Each row is a point on a tangle of strands that fork, close into loops and nearly touch. The rows are in no order.
Two points are linked if the straight distance between their rows is under 64. Some points are linked to none.
nized: [ -3  19   9  17   3  13 -13 -13  -7  14   7 -10   7  11  14  -2   2 -33
  10  15  17  -7 -19   4   3  -2   2 -20  21 -13  -4  19  12 -19  24  21
  12   4  -1   1   3   1  13   3 -10 -10   7   6   5 -10  -1  -8  25  -8
   2  14 -18 -10 -13  -4  10  18  -6  18  16   0]
Fak: [  2  12  -3  -8   4  -8   5   4  -2  -7 -10   6  -5 -14  -9  -4  -8  29
 -15  -8   0  -8  10  16   4  18  24  -4 -12  -3  15   8 -23  10 -26   6
  -3  -6 -17  17   8   7   7   1   8  -6  -7  -9  -4 -18   5   7 -16  20
  -7   2  -6   1  11  -5   5  -7   3  -6  -6  10]
meb: [ -5  11 -10 -27 -14   0   1  24  -3 -11  11   4  -5  30   2  18   3  -6
 -25 -10  12 -19   9   2   3  21  -6  -7 -16   1   6 -21  -8   1   3   8
  -6   0  -1 -10   7  -3   5  17  -2  10   1  -2 -12   4 -19   3   6  13
  12  16   8   3   8  10  -7   0 -14  -5  -6  -9]
felot: [-13  -2  -9  -3  -8   2   3  22  -2   4  11  -1   6  22  14  16   3 -16
  -4  -1  14  -7  -6  -2  -4  12 -19   9  -6   3   0 -17   6   2  19  -4
  -2   2   8 -14  -7  -7 -10   2  -6  18  11   3  -2  11 -16 -10   7   1
   9   2  16  -2  -3  -3 -12  -1 -11  -8   3 -15]
Ludom: [  8  18  -8  -8  -5  -8   5  -3  -4  -6  -7   5 -13  -3 -13  -6  -6  33
 -19  -7 -12  -8  14  13   2  25  28  -7  -9  -7  20   1 -23   6 -27   9
  -4   2  -9  17  13   7   7   7   9  -6 -13 -11  -4 -15  10  16 -13  21
   2   6 -10   8  21   5   5 -10   1 -14  -4  13]
kot: [ -7   2  -7  -8   2   4   9  21   7  -9  -7  12   5 -13   3   5  -3   7
 -10 -16  20 -10   2  22   3  15   6   3 -18  13  -1   5 -20  21  -1  -6
   5 -14 -16  10   3   2  -2  -3  -4   1   3  -3  -5  -9 -10  -7 -16  15
  -9  -3  13 -14  -6 -18  -6  -2   0  -1  -3   1]
kuzur: [-13   0   7  27   1  -4  -9 -25  -7  17   3 -17   6 -12  10 -15  -3  -5
  15  18 -10   6 -15  -4 -24 -18   1   7  14   4  -6   8  11  -6  14 -15
   6  -2  16   6 -14  -9 -22 -12   4   1  -4   5  10   6   3 -18  -4 -19
  -3   2   0  -2  -9  -1  -2  -5   2  17  10   3]
mitu: [-12 -12 -14   8  -4   1   3  16   3  11  12  -5   6  25  17   9   0 -21
   9  -1  10  -3  -5  -1  -9   7 -23   8   0   4  -3 -13  19   1  23  -6
   0   9   9 -16  -8  -2 -20  -4  -7  22  11   4   9  10  -6 -11   6  -1
   4  -5  10  -6 -10  -7 -12   1 -11  -9  -1 -12]
Baro: [-16 -21   8  -3   1 -10   6  12   5   0  -4   0   1 -14  -3   9  -4   3
   7  -9   8   4   2   0  -3  -4  -8  13  -4   7  -7  12 -12  14  -3 -16
  12  -7   0   2 -14   6 -15  -9  -3  12   8   3  -1  -2   0  -2 -17   3
 -15  -4  16 -19  -5  -9  -1 -13   6  -7  -2  -6]
ren: [ 12  -1 -12   7   5  19   5   9  10   5   5   5  10  27  18   6   2 -27
   4 -11  22  -9   1  10  13  16 -10 -15   9  -2  -7   9  23   2  14  17
  -4   7  -9   0  13   7  14   4 -11   1  14  -3  11  -7   0  -3  16  -2
  -8  -7  -7 -17 -22 -12   1  23 -15   0  -8   2]
tuved: [  8  -9  16  -3  14 -12   3  -6   7  -8 -12  -2   0 -18 -13  -9  -2  17
   5  -6  -7  11   8  -4  12 -14  15  -4  -1  -7  -5  21 -13  -2 -30   0
   2  -2 -14   8   0   9   8   0   5  -7  -7   1   1  -8  14  11 -10   2
 -17 -10  -7   4   1   2  15  -3  18   1  -6  10]
Tuse: [  0  -1  17  28   5  -7  -6 -32   2  12  -3  -8  16 -21   4 -31  -2   4
  18  17 -18  21   1  -5 -12 -31  10   1   6   2 -17  10  19  -5   3  -9
  -3   0   5  17   2 -15 -11  -3   6 -16   4   8  17   0   7  -7 -10 -20
  -8 -12  -8  12 -17   4  -3   6   7  25  -7  13]
Ketol: [  0  24  -5  15 -10   6  -2 -30 -16  20   7  -7  -4  11  13 -11 -11   8
  -3  21 -14  -7  -5   9 -20  12  18   1  14  -7  18   4   6  -4   6  12
   4  13  18   1  -8 -10   1  -4   6   1  -2  -3   1   3  12  -5  -6   1
  15   9 -18   8  11   5  -4  -6   4   1  20  -1]
Ruf: [ -6  -7  13  -5  -5  -7   2   6 -11  -7  -3   1  -3 -21 -14  14   5  14
 -10   6  -3  -1 -13  -9  -2  -3  -4  19 -11   4  -2 -18 -24   4  -1 -18
   1 -11  15  -2 -11  -3 -11   0   4   0  -4  -8 -12   3 -11   0  -6  -2
  10   2  13  -2  14  11  -2 -19   2  -9   5 -11]
Zub: [  2  21  -6  -1  -2  17  -5   1 -10  -1   6  -5   1  11   5   3   5  -9
 -10   7   5  -9 -11   2   2   9  -2  -5   5   5  11  -7   3  -6  14  11
  -2  -1   8  -9   3  -8  14   3   1  -6  -5   0  -2   5 -11  -7  20   0
  17  12  -2   6   5   1  -5   5  -4   5  11  -4]
fudal: [ -4 -11 -15  13   1   1   1  -1   2  12  10  -5   5  16  14  -4  -3 -13
  15   5  -4   6  -3  -5 -13  -2 -15  10   9   5  -6  -9  26   0  15  -4
  -4   8   7 -10  -3  -5 -16 -11  -3  14   3   2  16   9   0 -11   3 -10
  -1  -9   3   0 -11  -9 -12   4  -8  -4  -3  -3]
Med: [-11  -7  15 -13  -8 -11  -1   8 -18  -8  -2  -1  -6 -20 -15  21   3  13
 -13   3   5  -7 -11 -11  -2   4   2  14 -17  -3   3  -9 -37   6  -3 -11
   9  -9  12   6  -7   5 -10   6  -2   0  -2  -9 -21  -4  -3   7 -12   3
  11  11   9  -9  15  15   7 -26   2 -12   2 -14]
ronil: [  2 -12  21  24  10 -11  -4 -29   7   5 -13   0  19 -26  -5 -29  -6  13
  18   7 -16  25   7   4   0 -28  12   2  -2   7 -18  12  14   4 -10 -11
  -4  -7  -3  22   0 -13  -9   2   8 -15   7   5  18  -6  10  -3 -26 -13
 -20 -16  -6   7 -16   0  -3   4   8  23 -14  16]
fos: [ -5 -20 -10  19   3  -5   0  -5  10  11   3  -3   9  -2   7 -16  -2 -11
  26   2  -7  18   5  -7 -12 -17 -16   9  12  11 -17   3  28   7  10 -16
  -1   2   5   3  -3  -1 -22  -7  -5   7   8   8  20   4   4 -10 -11 -15
 -11 -13   8  -5 -20  -4 -11   0  -5   7 -10   2]
kar: [  1  13   4 -17   8   4   0  16   2 -12  -3   0  -7 -11  -7   5   9  -3
  -5 -13  21 -10   1  11  14  -1   3 -17  -6  -9   7  22 -24  -2  -6  13
  13  -5 -22   7   5  17  19   4  -6  -8  -4   3 -12 -13   0   6   9  14
  -1   8  -3 -11   4  -4  13   2   1   9   1   0]
Tinov: [ 21  -6  -8   8  10  19   1   3  12  -2   3   4   6  15  10   1  14 -22
   8  -9  12   0   6  -5  19  -6 -17 -13  12   1 -16   5  30  -7  11  10
  -8   5  -6  -5  17   7  16   2 -11  -4   6   4  13   2  -1   2  29 -13
  -3 -13  -5  -9 -24  -3   3  27  -8   9  -9   7]
par: [  6   7  11   4   4   6  -1  -8 -10  -4 -12   4  -1 -41 -15  -4   0  22
 -16   7  -4  -2 -13  10   2  -7  18   8  -6  12   0  -2 -30   6  -1 -10
   5 -22   5  11  -3  -7  -1  -8  12 -19 -13  -7  -6  -7  -5  -5 -10   1
   0   6   4  -2  12  -5   0 -16   8   9  11   3]
vono: [ -8   7   0  -8  -5   7  -6   8  -4   0   9 -10  -5  19   6  14   3 -22
  -1   3  15  -9  -8  -8   2  -1 -13  -7   8  -9   8  -2   4 -13  14  13
   8  11   3 -14  -3   3  12   5  -7   2   5   6  -8   6  -5   0  22   0
  12  12  -1   0   1   5   4   4  -2  -1   8 -12]
pomik: [  4 -16   4   8  11 -14   0 -14  18   3   0   0   7   0   4 -17  -4  -5
  26  -7  -7  23  17  -9   4 -22   1  -2   6  -2 -24  20  22   3 -15   2
  -1   9 -14   7   4   7  -3   2  -4   0   9  10  17  -6  16   9 -13 -10
 -20 -18  -7   6 -19  -2   3  11   6   8 -14   9]
bizez: [ -2   6   4 -32  -4  -7   3  26  -1 -17  -3   2 -11   2 -12  14  11   6
 -15 -16  18 -20   9   6   8   5   1 -10 -17 -10   9   7 -28   2 -12   6
   8  -1 -18   6   7  13  12  12  -6  -2  -4  -2 -19  -4  -3  13   1  19
   4  13   4 -10  10  10  11  -8   0  -1  -9  -7]
Dipe: [ -8   7  12   6   8   4  -5  -4 -12   1  -4  -4  -2 -32  -7  -2   1   3
  -3   5   8  -2 -13   9  -3  -9  11   3  -2   6  -3  16 -24   3  11  -6
  14 -21  -1   9  -7   1  -4  -9   5 -11  -6   1  -9 -12   1 -11  -5  -4
  -2   6   2 -11   3 -10   5 -10   4  15  14  -3]
nad: [ 15  -4 -12  -9  -2  12   9  14  12  -8  -5  19   2   1   0   2   5   7
  -8 -21  -4  -4   7  10   9  10  -4   4 -14  16  -3 -20   8   9   0  -2
 -20 -10 -12  -9  12  -5   1  -2   2   0  -8  -2   6   4 -20  -1   3   1
  -6 -12  11   4  -2 -15 -14  11  -5  -5  -8   4]
Bomil: [-17   3   5   6  -3   3  -8  -1  -2  11   9 -14  -1  11  12  11  -2 -30
  13   7  18  -5 -18  -4  -6  -5  -9 -11  15 -12   0  17   2 -13  22  10
  18   7   0  -6  -9   8   4  -1 -11   2  10   9  -2   0  -1  -7  14  -5
   3  14  -6 -11  -8  -4   7   8  -3   8  19  -9]
kebod: [-21   1  -7  -6  -6  -5  -4  12   3  12   7  -3   1  22  17   6 -19 -17
   4  -3  20 -11  -3  15 -15  18   0  -4   0 -13   8  15  -5   5   8   7
  14   9 -10   2  -5   7  -4  -4 -10  14  19   2  -6  -4   8  -6 -14  11
  -7   3  -3 -11  -8 -14  -1   0  -2 -10   5 -10]
faba: [ -7 -30  -7  10  -1  -8   6  10  14   5   3   4   8  -7  -4  -5   2  -4
  23  -3  -5  19   6  -6  -4 -14 -30  17   3  14 -14  -5  19  14   8 -26
   2  -5   8  -3 -13   1 -28  -9  -7  13  13   7  16  10  -4  -7 -12  -5
 -11 -11  23 -12 -12  -6 -12  -6  -4  -1  -9  -1]
num: [  3  26 -14  21  -1  10  -5 -28 -11  21   4  -2  11  17  22 -18 -12   6
  -2  15  -9  -6   0  21 -13  19  21   2   4  -5  11   1  19   3   6  19
  -7  13   4   5   3 -13   1  -2   6   1   1  -1  12  -6   6 -12  -7   1
   8   1 -19  10   0  -8 -10   5  -8   5   6   5]
vom: [  6   3  13  -4  15 -14   2  -4   5  -9 -12  -3  -3 -12 -12 -10   0  17
   4  -5  -3   8  10   4  10  -5  22 -10   0 -20   4  28 -17  -4 -39  11
   3   6 -22  15   5  16  14   2   4  -6  -7   4  -1 -18  18  15  -8  13
 -16  -8 -13   2   8   5  21  -4  13   2  -5  11]
zuvat: [-13  -9  13   6  -1  -5  -1   0  -6   0   1  -8  -3 -16 -10  10   3   5
   3  11  -5   6 -13 -15  -6 -12 -13  14   4   5  -1 -10  -6  -3   7 -18
   2  -9  16  -6 -15  -3 -14  -8   4   3   0  -1  -8  11  -5  -7  -1  -7
   9   1  10  -2   6   8  -1 -14   4  -5   8  -9]
taged: [  1  11 -22   2  -2  11   1   5  -1   7   6   4   5  30  17  -1 -10  -8
  -7  -4   1  -9   2  15  -3  30   6  -2  -2   6   9 -12  15   6  11  12
 -11   8  -2  -5   9  -8   4   1   4   7   2  -2  11   1  -6 -10   1   4
   1   3  -5   6  -3 -16 -14  10 -13 -11   2   0]
navif: [  5  23   3  -5  -8  -1  -5 -18 -10   2   6  -8 -15  11  -6  -1   0   0
  -5  14 -10  -5   0  -7  -4   0   9 -13  13 -19  21   8  -3 -15  -7  18
   6  19   7  -2   3   2  20   3  -2  -8  -8   0  -7   1  12  12  14   4
  16  12 -17  11  20  17   9  -4   7  -2  16   1]
Vuf: [  0   4   1 -28 -11  -6   0  18  -4 -18   8  -1  -7  25  -4  27  14  -6
 -18  -4   8 -13   8 -13   6   3 -18  -2 -14 -11   6 -22  -5  -6  -4   4
  -6   5   2 -20   2   3   5  14  -7  12  -1   2 -24   6 -16  10  15   4
  14  12   8   4  12  22   5  -1 -11  -4 -11 -15]
Pabep: [ 16  -5   6   7   8  11  -2  -4  14  -4  -4   2  -1  -8   3  -6  16 -20
  14  -3   8   9   4 -11  15 -25 -16 -10  13   2 -21  16  20  -8   2   2
  -2  -2  -8   3  10   9  13  -4 -11  -8   6  13  10   1   1   3  17 -17
  -6 -11  -4  -5 -24   4   6  20   2  17  -6   9]
Dibav: [ 30  -1   4   4  12  25   1   4  11  -8 -12   9   4 -20  -4  -8  25  -5
  -5  -6   7   0  -7   4  24 -17 -14 -12   2  14 -11  -5  12  -4  10  -5
 -12 -21  -5  -2  12  -3  17  -6  -6 -21  -6   1   1   5 -13   1  25 -13
   2  -8   2  -1 -14  -4  -2  21  -3  23  -7   7]
Parov: [  1 -27   3  12   7 -16   2 -16  10   1  -7   4  10 -16 -10 -17  -9  14
  17   8 -24  25   5 -12  -2 -19   0  14   5  12 -13  -5  10   7  -8 -21
  -4  -5  13   1 -11 -12 -17  -5  13  -2  -2  -2  12   9   9  -2 -17  -6
 -14 -13   6  13  -4   3  -4  -7  12  -1 -10   9]
reze: [ -5   6   9  -4   7   4  -2   7  -2  -3  -3  -6  -4 -18  -3   4   3  -5
  -1  -3  16  -2  -6   4   6  -7   5  -8   0  -3   0  20 -18  -3   0   7
  12  -8 -12   4  -2  11   9  -3  -4  -5  -1   4  -8  -9   2  -1   3   2
  -1   3  -1 -11  -1  -7   9  -3   6  12   6  -4]
besen: [-14 -13  -1  -9   0  -5   9  21   6  -6  -3   9   4 -11   2  12  -3   5
  -4 -15  16  -4   3  11  -1   8  -2  12 -16  11  -3   4 -19  21  -1 -16
   8 -11  -6   5  -9   4 -12  -3  -4  11  10  -1  -6  -2  -7  -4 -20   9
 -14  -5  19 -19  -5 -13  -5 -12   3  -8  -3  -8]
nufin: [ 12 -10   9  -5  11  -2   5  -3   5 -12 -15   6  -3 -22 -17  -8   3  20
  -4  -5 -13   9   2  -3  11 -10   7   3  -8   5   0  -3 -11   1 -19  -7
  -8 -12  -6   1   1  -1   6  -5   9  -8 -11  -4  -1   3   0   7  -4   1
  -8  -9   3   7   6   2   1  -3  13  -1  -6   8]
lisar: [ -4  -4  10 -26   1  -5   6  21  -5 -16  -4   5  -4 -18 -14  16  12  11
 -16 -14  15 -14  -2  -1   8  -2  -1   5 -22   1   0  -2 -34   7  -9  -5
   8 -13  -8   6  -1   8   2   6  -3  -2  -4  -3 -19  -4  -9   8  -6  10
   2  10  11 -14  12   7   6 -16   3  -1  -6  -7]
Kas: [ 21   2   8   2  15  18   0   4  12  -9 -11   7  -1 -24  -5  -4  21  -8
   1  -9  12   1  -3   3  24 -22  -8 -14   2   9 -12  14   5  -5   3   0
   1 -16 -14   3   7   5  21  -6  -7 -17  -2   7   0  -4  -4   3  16 -10
  -5  -8  -1 -10 -12  -5   6  16   1  23  -4   9]
bigam: [-12 -26   2   1  -1 -14   7  11  11   1   2   3   1  -2  -5   8  -1  -2
  17  -8   0  14   8 -12  -2 -10 -20  14  -2   3  -9  -1   6   9  -1 -17
   5  -1   5  -7 -14   7 -19  -6  -4  16  11   5   5   7   3   0 -10  -2
 -10  -9  18  -8  -5  -4  -3  -9   4  -9  -7  -5]
Nuz: [ 13  34   2  21   4  24 -11 -20 -17  11   4  -7   8   6  12 -10   4 -17
  -4  19   4  -8 -15  10   9   4   9 -16  18  -4   8  11  12 -14  22  24
   0  -1   7   2   7 -10  20   4  -1 -17  -2   2   7 -10  -2 -11  29  -6
  10  13 -20   1  -6   1   3  17  -9  24  11   4]
pibul: [  0 -23   5  12   4 -14   2 -18   2   2  -8   4   6 -18 -11 -11 -11  23
   7  12 -29  20   0 -12  -4  -8  11  16   5   7  -7 -10  -3   0 -13 -19
  -3  -3  19   1 -13 -11 -15  -3  17   0  -5 -13   7   6  14   4 -18  -3
  -9 -14   1  16   7   9   2 -15  13 -11  -5   9]
sado: [ -8   3   9 -22 -12 -13  -2   9 -11 -12   7  -8 -15  17  -9  26   9  -6
 -12   6   4 -11   1 -18   0  -1 -14  -1  -8 -16  11 -14 -12  -9  -9   3
   3  13   7 -12   1   8   5  12 -10   8   1  -1 -25   5   0  17   9   3
  17  11   3   3  19  24  10 -11  -6 -13  -4 -16]
pap: [ -6  -6  10  28  -1  -5 -10 -29  -1  14   2 -14  12 -18   4 -29   0  -1
  22  21 -18  18  -6 -11 -20 -32   2   5  13   4 -15   4  22  -8  10 -19
  -1   1  14  14  -5 -13 -22  -7   6  -9  -1   9  15   6   6 -15  -7 -24
  -5  -1  -1   6 -16  10  -4   0   2  25  -1  10]
dil: [  6  15 -25   8  -1   8   0 -10  -5  14   9   7   8  35  22 -10 -18   0
  -3   0  -8  -6   8  20  -8  33  14  -3  -1  -2  12  -9  20   6   6  21
 -12  14  -3  -1   7  -9   3   2   6   8   3  -1  16  -4   2 -10  -6   8
  -1   1 -15  12  -2 -18 -13  11 -16 -11   0   5]
gume: [ 14  35  -6   8   0  25  -6  -7 -12   1   2  -2   3   3   2  -5   6  -5
 -15  11   1 -12 -10   9  12  10   8 -15  10   7  12  -1   5 -10  17  19
  -4  -5  10  -2   9  -9  23   5   6 -18 -10  -1   3  -3  -9  -8  28   1
  18  18 -11   8   6   0  -4  11  -8  16  11   6]
dabe: [ -1  -3 -15  -9  -6  -6   5   8  -3  -1   5   9  -6  16  -1   7  -8  11
  -8  -9 -19   1  11  -3 -10  19   6  11 -10   7   5 -24  -2   5  -5   0
 -13   5  -1 -10   3  -5  -9   4   9  11  -4  -9  -1   0  -1   7 -10   7
   1  -5   2  15  13  -4  -9  -2   0 -24  -4  -1]
kig: [-16   5   3   9  -5   7  -3   5 -14   7   5 -10  -1 -11   2   6   5  -5
  -1  14   4  -4 -21   0 -12  -3  -9  11   1  11  -1 -10  -8   1  25 -10
   5 -11  17  -3 -15  -8 -14  -7   3   1  -3   0  -7   9 -12 -18   6  -8
  14   9   9  -4   5  -1  -6 -12  -6   5  19 -10]
zol: [ 32   1  -6   7  10  27   0   4  10  -7  -2   9   9   7   6  -2  20 -11
  -4  -6   8  -3   1   0  24  -5 -11 -12  10   8  -9  -7  28  -9  14   6
 -20  -8  -5  -4  20   0  20   2  -4 -16  -5  -1  11   4 -11   1  33 -14
   2  -9  -5  -1 -17  -2   1  32 -10  13 -12  11]
mag: [  4  21 -17 -11 -20  -5   3  -4  -5  -1   4   9 -17  21  -7  -1 -13  25
 -20  -6 -15  -9  20  14  -6  35  24 -10  -7  -5  18 -10  -8   6 -18  14
  -5  11  -5   6  12  -1   5   9   7   1 -11 -11  -2 -12   9  13 -15  25
   6  10 -13  11  22   3  -1  -6  -6 -18   0  10]
Sakub: [ 16 -12   0 -13   0  13   8  15  16 -14  -6  16   1  -7  -6   6  22   1
  -4 -18   2   3   4  -2  16 -10 -24   3 -12  10  -9 -21  12   3   2 -11
 -16 -16  -5 -13   5  -5   4  -1  -4   0  -3   4  -1  16 -21   3  18  -7
   1  -8  20   0  -3  -2  -8  12  -2   4  -9  -1]
foz: [  0   9   8 -17 -12  -8  -6  -3 -10 -11   4  -8 -20  19 -13  15   6  -2
  -9  11  -8  -4   2 -19  -5  -4  -4  -8   4 -22  19  -6  -8 -16 -12   9
   6  24   9  -9   4   7  13  11  -6  -3  -8  -1 -19   3  11  23  14   1
  18  12  -9   8  26  28  12  -5   0 -20   5  -5]
Sev: [-12  -4  -2 -12 -10 -13   1  10  -9  -1   4   0 -10  13  -3  15 -10   7
 -11  -4  -3  -4   6  -4 -11  16   5   9  -8  -7   9 -11 -17   5  -8  -3
   2   8   4  -3  -4   3  -7   2  -2  16   4 -11 -14  -2   6  13 -15  10
   4   2   4   1  12   4   0 -14   0 -23  -2 -11]
sevi: [-15   2  -2 -13 -10 -11  -6   9  -6   5   5  -5  -9  16   1  11 -14  -1
  -3  -2   8  -9   2   4 -11  16   7  -2  -3 -15  13   4 -15   1  -4   7
  10  10  -5   1  -4   8   3   2  -6   9   8  -5 -12  -3  10   6 -11  11
   2   7  -4  -4   8   2   4 -11   1 -17   5 -11]
bof: [ -5  -5  -2   2   7  -8   0  -8   1   4   2  -6  -3   4   3  -4 -10   2
   9   0  -7   8   5  -7  -6   0   7   2   7  -6   1   7   6  -1 -10   4
   0  10  -6  -4  -3   3  -1  -5   2   8   1   1   5  -2  11   5  -5  -1
  -6  -8  -7   7  -1  -5   1  -1   8  -6   1   0]
feka: [ -9   2  -9 -16 -14  -5   2  23  -5  -5  10   7   2  21   7  19   3  -4
 -19  -3   8 -16   1   1  -6  21  -9  10 -19   6  -1 -34  -9   8   8  -6
  -9   0   8 -12  -2 -10 -12  12   0  17   7  -2 -10   9 -26  -7  -2   5
  12   5  17   6   6   5 -15  -7 -15 -11   2 -14]
neri: [  7 -27  10   6   9 -13   1 -13  16  -3 -12   3   9 -18 -11 -21  -6   7
  22  -1 -14  27  12 -13   6 -26   0   2   4   7 -19  11  12   3 -16 -13
   0  -2  -2   8  -5  -4  -6   0   6  -7   2   6  12   4  14   5 -15  -9
 -17 -15   1   8 -13   3   1   1  13  10 -14  14]
tir: [  0  33  -1   7 -11   8  -8 -26 -16  15   7  -6  -6  13   8  -9 -10   1
  -3  23  -7 -10  -5   9  -8  11  15 -12  16 -12  20   9   4  -8   7  22
  10  13  14   3  -3  -5  14   2   0  -6  -2   0  -3  -2  10  -3   5   4
  17  18 -21   6  14   7   3  -4   3   6  22  -2]
Ruga: [  1  14  -8 -14   4  -1   8  17   3 -12  -9  10  -4 -16  -8   0  -3  21
 -18 -17  13 -15   7  23   8  19  19  -6 -21   6  10   2 -27  14 -13   4
   0 -15 -21  18  11   5   7   3   6  -9  -6  -5  -6 -16  -8   2 -14  23
  -4   6   2  -7   6 -10   0  -2  -1   0  -6   7]
sudu: [ 16  -6  -2 -20   1  16   6  16  13 -20  -1  10   1   9  -2  10  23  -5
  -9 -18   4  -3   6  -8  20  -6 -22  -3 -10   6  -4 -19  16  -8   2   0
 -17  -8  -6 -20  10   0   9   6  -4   1  -7   4  -4  16 -20   5  29  -8
   6  -3  11   1   0   2  -3  20  -4   3 -11  -2]
tusep: [-18   4   1  20  -3   3  -9 -10 -12  16   8 -16   0  -3  10  -1  -2 -12
  10  20  -1  -3 -21  -4 -21  -6  -5   6  13   2   0   4   4  -9  23  -8
  10  -2  17  -1 -16  -3 -16 -10   3   3  -2   4   1   8  -2 -20   6 -12
   8   9   0  -8  -3   0  -1  -7  -3   9  22  -6]
geno: [ -8  -3   7   3  -1 -10  -2 -13  -5   6  -2 -10  -7  -7  -4   1  -9  12
   1   7 -13   6  -3 -10 -10   1  14   7   9  -8   6   8 -12  -4 -13  -3
   6   7   7   2  -8   3  -3  -1   5   5  -4  -9  -4  -3  18   7 -12   0
   0  -2  -9   4   8   8   7 -12  15 -11   6   0]
nelid: [ 14  -4  10  -9   2   0   4  -5  -5 -14 -17   9  -3 -32 -23  -1   3  29
 -17  -3 -14  -1  -5   1   9  -2  16  10 -13   9   4 -15 -29   5 -18 -13
  -6 -16   4   7   3  -4   3   0  12 -16 -19 -13  -8   0  -6   8  -9   4
  -2   2   3   4  17   8   1 -14  11  -8  -1   8]
Sobo: [  3   8   3 -14   2 -13  -1   6   2  -9  -2  -4 -11  10 -13  -3  -3  10
  -1  -6  -3   0  14   3   5   8  15 -17   3 -24  16  17 -13  -8 -35  18
   2  20 -22   6   9  17  17   7   1  -1  -6  -1  -7 -12  17  22  -1  18
  -7   1 -13   6  17   5  19  -2   5  -9  -3   4]
peku: [  7 -10 -12 -12  -3  -2  10  13   6  -7  -1  15  -2   5  -2   5  -2  13
  -6 -19 -14   1  10   2   0  13  -1  10 -15  11  -2 -22   2   9  -7  -4
 -17  -2 -10 -13   5  -4  -8   1   8   8  -6  -5   2   3 -12   4  -8   6
  -7 -11  11   9   6 -11 -12   5  -1 -18  -7  -1]
bevok: [ -6  -8   3  14  -5  -9   2 -19 -10   8  -1  -3  -4  -8  -2  -2 -11  17
   2  13 -27  10  -6 -11 -15   3  12  18   8  -2   5  -4  -9  -1  -8 -13
   2   7  22   1 -14  -5 -16  -3  10   8  -4 -13   2   3  19   4 -19  -3
   1  -5  -7   9  13  11   3 -17  11 -19   5   3]
pumuf: [ 18 -29   0  -1   4  -8   0 -10  18  -7  -5   8   4 -16 -13 -20   1  -1
  25  11 -19  30  11 -26   5 -32 -18   1   5   9 -19 -17  29  -5  -1 -19
 -13  -6  10  -1   2 -11  -9  -4   8 -11  -2  10   4  22   6   0  11 -13
   4 -11   9  26  -8  10   3  15   8   5 -12   8]
dilif: [  9   2 -18   5   3  18   1   5   0   9   9   1  12  37  20   3  -6 -28
   0  -4  12  -8  -2   9   7  22  -7  -8   8  -1   1  -4  27  -3  20  17
  -7  10   3  -6  12  -3  11   4  -4   3   8  -4  16   1  -3 -10  18  -3
   1   3  -7  -3 -16 -13  -6  21 -15  -6  -5  -1]
purar: [ -4 -14   3   4   5 -10   1  -3  17   4  -1  -3  -1   2   7  -4  -4 -13
  22  -8   2  14  10  -7   0 -18  -5  -1  12  -5 -16  21  13   0 -10   1
   7  11 -11  -1  -1  13  -3  -4  -8   9  10  11  10  -5  12   5  -7  -7
 -13 -12  -1  -5 -17  -5   5   6   8   3  -3   1]
gim: [-23  -6  -1   3  -6  -7  -5   6   3  16   7  -9  -2  19  18  10 -12 -25
  13   0  16  -5  -9   1 -14   4  -8  -2   8 -14   3  17   4  -3  12   4
  15  11  -2  -6 -11   9  -9  -7 -11  15  17   4  -2   1   6  -7  -6   0
  -5   4  -2 -13 -10  -7   1   0  -1  -3  13  -9]

How many points has the smallest loop of links through each point below? Write 0 if it is on no loop.
Tinov -> 5
pibul -> 8
vono -> 6
Sakub -> 0

A fork is a point with three links, a tip a point with one. Leave the first point through the second and follow the links. Name the first fork or tip that comes.
nad; peku -> Bomil
Med; Ruf -> neri
zuvat; Ruf -> Sobo
meb; Vuf -> Tinov
faba; bigam -> mag
gim; kebod -> sudu

Name the points in between on the shortest way along the links from the first point to the second, in order.
nelid; Ruf -> par, Dipe, reze, kar, bizez, lisar, Med
zol; tir -> Tinov, ren, dilif, taged, dil, num, Ketol
gim; nad -> kebod, sevi, Sev, dabe, peku
feka; faba -> felot, mitu, fudal, fos
mag; Baro -> Ludom, Fak, Ruga, kot, besen
neri; kar -> ronil, Tuse, pap, kuzur, tusep, kig, zuvat, Ruf, Med, lisar, bizez
